Each scene shows the same named points in several views. A view is turned or mirrored, shifted and resized as a whole, has a little noise and may leave points out.
In the rows, 128 means zero.

Scene 1
View 1
J176: [101 123 132 168 109 150 136 150  94 165 142 121 150 159 108 112 132 118
 143 128]
J563: [137 186 197 164 128 147 145 155 130 133 121 123 120 147  99 151 117 158
 124 207]
J4: [121 153 136 140 137 123  72 132  91 172 164 140 113 223 102 143 115 149
 128 123]
J839: [ 85 129 133 179  96 176 158 143 100 177 136 121 148 158 101  95 167 129
 151 149]
J113: [108 168 183 190 105 130 140 156 101 162 112 152  97 126  78 152 142  85
 205 146]
J722: [106 176 171 170 112 169 143 137 118 165 130 131 116 173  90 126 162 163
 142 194]
J950: [ 77 140 114 165 104 148  93 121  76 207 156 154 107 217  86 115 174 121
 181 103]
J161: [100 116 138 185 102 118 130 163  78 165 130 141 133 124  97 133 118  52
 197  84]
J61: [112 120 138 170 114 121 122 160  85 157 140 131 141 143 106 132 106  83
 162  99]
J902: [116 157 144 143 130 169 122 134 118 159 156 111 143 209 113 115 136 197
  86 187]
J100: [116 162 173 172 114 153 148 152 116 152 126 126 128 146  97 131 136 137
 144 177]
J247: [149 138 145 129 153 109  87 157 102 131 161 110 151 188 128 151  59 149
  83 131]
View 2
J839: [140  86  88 160  81 138 141  76 176 166 135 118 117 170 139  51 138 106
  97 134]
J563: [126  38 130  94  63 138 128 136 157 182 219 120  91 146 110 104 179 159
 111 115]
J722: [130  57 100 122  71 153 117  95 162 153 178 119  78 154 119  76 163 146
  85 110]
J100: [132  61 113 119  72 142 141 108 169 180 179 109 105 155 130  89 159 142
 108 122]
J161: [128 110 109 136 102 139 221  90 197 214 101  92 158 140 166 118  96 133
 127 127]
J113: [136  78 113 102  83 168 179  85 190 193 151  63 112 142 163 124 139 175
 103 106]
J247: [ 91  64 132 116  94  92 170 183 143 197 173 205 125 113  76 122 123 120
 138 122]
J950: [108 111  66 151 112 154 165  68 171 139  82 147  87 124 124  88  89 132
  70  92]
J4: [ 90  82  98 123 107 128 162 133 150 157 130 187  88 105  88 117 104 139
  95  93]
J902: [113  54 100 137  77 118 104 131 141 147 183 187  81 146  77  62 158 112
  95 119]
J176: [127  89 101 149  89 125 165 103 173 183 134 136 129 151 129  78 125 110
 114 133]
J61: [119  98 112 135  98 126 202 114 181 206 120 125 148 136 141 113 105 125
 129 128]
View 3
J61: [147  88 156 171 146 125 157 146 153 152 110  95 128  84  89 170  94 117
 113 124]
J563: [123 141  61  71 100 117 125 123  91  91 132 123 114 115 138 145 128  88
 110 147]
J902: [135 131  72  84 128 129 105 167  56 146 150 207 152  97 150 197 158  89
  98 129]
J950: [168  41 185 174 160  97 134 160 113 144 133 195 172 140 111 190 154 119
 148  64]
J161: [164  72 183 205 155 116 175 137 157 136 108  67 128 103  79 167  92 134
 133 111]
J247: [ 97 111 106  85 123 146 111 171 159 188 108 173 128  35 108 161  95  67
  69 141]
J113: [158  84 140 153 124  92 162 105 128  73 118  73 119 152 107 137 117 122
 153 110]
J176: [161 105 133 165 152 126 147 156 100 153 131 129 143  94 110 196 122 123
 113 124]
J4: [121  67 143 106 133 114 109 163 144 160 119 210 152  95 115 162 131  80
 112  92]
View 4
J161: [160 163 127 156 136 145 181 149 168 159  82 186 153 109 123 124  91 132
 135 118]
J100: [143 122 103 156 115 156 136  71 161 117 136 110 173 143 166 168  92 133
 103 132]
J176: [145 136 111 141 139 155 159  93 151 115  92 151 152 139 161 120  85 135
  86 117]
J247: [ 88  90 107 167 175 134  73  94 119 114 152 164 139 189 169  85 103  85
 119 124]
J4: [ 94 104 130  96 145 132  99  94 137 162 120 137 143 194 152 101 123 113
 101 143]
J902: [106  90 100 117 137 155 100  33 131  94 133  98 155 193 197 126  99 125
  55 133]
J839: [157 140 109 122 122 164 176  70 159 108  81 126 159 136 170 139  82 153
  61 120]
J722: [137 115 107 122 103 157 133  50 163 124 132  83 176 158 172 175 100 141
  82 141]
J950: [128 140 144  53 121 143 162 102 159 181  62 133 145 167 139 112 120 149
  73 141]
J61: [142 143 120 156 147 144 153 129 154 142  98 178 149 131 139 112  92 122
 123 118]
J563: [127  99  95 174 115 152  99  57 157 113 177  93 181 158 174 182  99 117
 119 138]
View 5
J4: [130 149 173 171 156 138  91 101 120 133  81 158 146 165  86 132 118 134
  98 132]
J61: [119 128 140 138 133  98 121 125 125 102 107 109 109 164  98 117 119 106
 126 133]
J950: [135 152 190  94 162 101  82  98 101 152  75 139 111 186  77 122 116 127
  97 141]
J902: [155 123 161 158 162 143 118 121 102 125  85 205 155 142 107  79 144 173
  81 112]
J176: [135 122 149 124 143 103 122 128 109 112 102 139 114 162 102  92 134 129
 111 125]
J839: [144 115 151  86 149  91 126 131  95 121  96 153 108 158 104  74 135 145
  99 124]
J722: [139 112 144 101 157 113 120 117 105 129  78 190 140 121 113  99  98 169
  72 123]
J100: [128 108 127 121 142 108 130 126 117 109  94 165 133 122 117 104  98 150
  91 123]
J563: [128 102 115 148 142 128 137 126 125 102  91 190 155  97 127 109  89 165
  80 117]
J113: [107 114 121  87 135  82 122 119 127 111  91 126 112 122 111 137  61 125
  97 138]
J161: [110 126 136 109 127  77 121 126 125 103 110  87  91 167  97 125 105  93
 131 141]

Which points are out of place in each view (at most two, in the order of its rows)? Write - if all are in place.
view 1: J563
view 2: J113
view 3: J61, J902
view 4: J176
view 5: J722, J100

Scene 2
View 1
J945: [110 111 141 172 143 113 152 146 113 116 102 141 114 171 123 148 100 113
 158 115]
J661: [141 124 145 202 151  75 173  91 131  67 154 141 143 132 112 133 149 161
 121 102]
J297: [158 144 198 146 135 130 147  63 119 130 138 117  66 161 162 164  86 148
 136  86]
J631: [153 115 142 107 106  96 148 109 110 107  69 101 126 170 145 131  68 101
 177 136]
J617: [155 124 168 131 118 105 149  87 111 113 107 109 105 159 148 146  85 126
 158 109]
J888: [127 157  97 157 159 101 166 129 154  72  79 147 127 189 137 112  83 126
 135 168]
J498: [131 114 139 158 132  95 157 122 117  97 102 127 131 161 126 135 102 120
 156 122]
J845: [128 154 152 165 159 132 153 108 136 115 114 144  80 183 149 149  85 137
 131 120]
J964: [103 148  73 194 177  93 173 160 159  57  85 169 147 188 114 107 107 126
 128 174]
J931: [142 117 163 144 124 107 150 103 110 114 109 117 109 160 139 148  93 123
 158 107]
J990: [128 105 188 189 139 112 152 105 102 125 151 133 101 142 125 167 124 142
 144  68]
J62: [162 115 150 168 126  64 169  75 121  65 139 116 155 126 119 128 135 151
 137 105]
J597: [151 139 181 162 141 116 154  75 123 112 140 127  89 155 147 155 102 150
 132  92]
J212: [126 140 137 172 154 111 159 118 134  97 111 145 108 173 135 138  98 134
 135 125]
View 2
J888: [125 132 142  98  91 145 135 119  98  86 143 120 112  50  94 162 121 105
 137 145]
J631: [142 100 132  99  89 110 122 125 134  81 111 180 135  45 138 164  99 151
 160  97]
J297: [170 126 155 162  61  93  54  76 159 133 135 145 160  78 136 175  90 131
 132  88]
J617: [159 110 143 126  79 102  83 109 147 112 121 166 142  58 130 173  95 137
 151  92]
J990: [178 120 155 141  84 109  22 120 135 161 116 133 115  76 104 175  97 121
 149  65]
J62: [180 104 147 113  90 117  55 143 153 151 130 170 116  35  77 204 110  83
 177 128]
J945: [146 121 144 109  97 129  79 132 101 117 114 124 100  71 107 155 107 134
 144  76]
J845: [145 139 153 140  74 122  82  89 117 116 140 112 131  79 114 160 105 122
 123 104]
J964: [121 137 144  84 105 166 126 141  73  99 143  97  80  50  62 160 133  84
 139 149]
J212: [147 130 149 121  86 130  86 113 113 117 134 120 115  66  99 165 112 111
 137 110]
J498: [151 113 141 105  95 124  87 135 119 114 118 148 110  54 104 169 109 121
 156  99]
J661: [176 120 153 122  89 129  43 138 136 163 139 136 104  48  62 199 116  71
 162 127]
J931: [158 112 144 122  86 109  78 118 136 118 118 156 129  61 122 169  99 135
 152  86]
View 3
J845: [122 121 138 148 126 138 134 112 158 146 115 141 142 114 119 126 139 128
 110 130]
J931: [120 126 128 147 130 138 130 124 135 143 128 149 147 127 134 141 136 117
 139 144]
J212: [117 120 135 137 125 139 137 113 143 149 115 131 141 116 134 118 139 131
 121 138]
J945: [112 120 135 131 118 135 147 113 127 145 125 143 129 128 137 126 127 117
 124 142]
J297: [135 125 126 174 140 141 122 115 163 136 126 160 161 109 113 148 131 124
 128 128]
J990: [131 117 119 162 129 140 145  98 131 131 137 154 148 105 138 134 104 125
 139 136]
J964: [100 115 146 101 112 139 145 114 132 167  99  98 125 120 152  87 154 145
 111 147]
J498: [114 122 131 133 125 138 136 122 126 149 124 135 141 128 145 127 138 123
 138 149]
J597: [133 121 124 165 137 142 127 111 151 139 125 147 159 105 128 136 129 131
 134 134]
View 4
J62: [128  99 189  99 120 139 144 127 136 120 149  97 143 127 117 125 178 160
 111 118]
J617: [120 123 145 115 121 128 147 139 118 109 142 129 139 118 118 156 155 163
 126  95]
J888: [153 105 128 115 144 120 135 116 140 146 114 132 142 134 115 131 142 139
 133 138]
J631: [117 122 136 120 137 121 143 150 131 117 117 143 114 128 110 149 157 159
 124 101]
J964: [170  90 138 118 153 121 122 110 146 152 109 110 146 138 115 114 135 120
 128 148]
J990: [134 109 169 120 114 137 135 130 108  97 161  88 161 109 126 151 148 147
 121  86]
J597: [130 118 153 109 111 133 148 121 112 112 160 114 164 112 126 155 154 161
 130 102]
J931: [126 117 149 119 125 128 141 139 120 110 139 120 138 119 118 151 151 154
 124  96]
J945: [144 107 143 129 137 125 125 135 121 112 128 105 141 120 118 144 134 133
 124  99]
J661: [144  93 186 102 120 139 138 115 132 124 154  85 160 124 121 123 166 148
 115 123]

Which points are out of place in each view (at most two, in the order of its rows)? Write - if all are in place.
view 1: J62
view 2: -
view 3: J297
view 4: J617
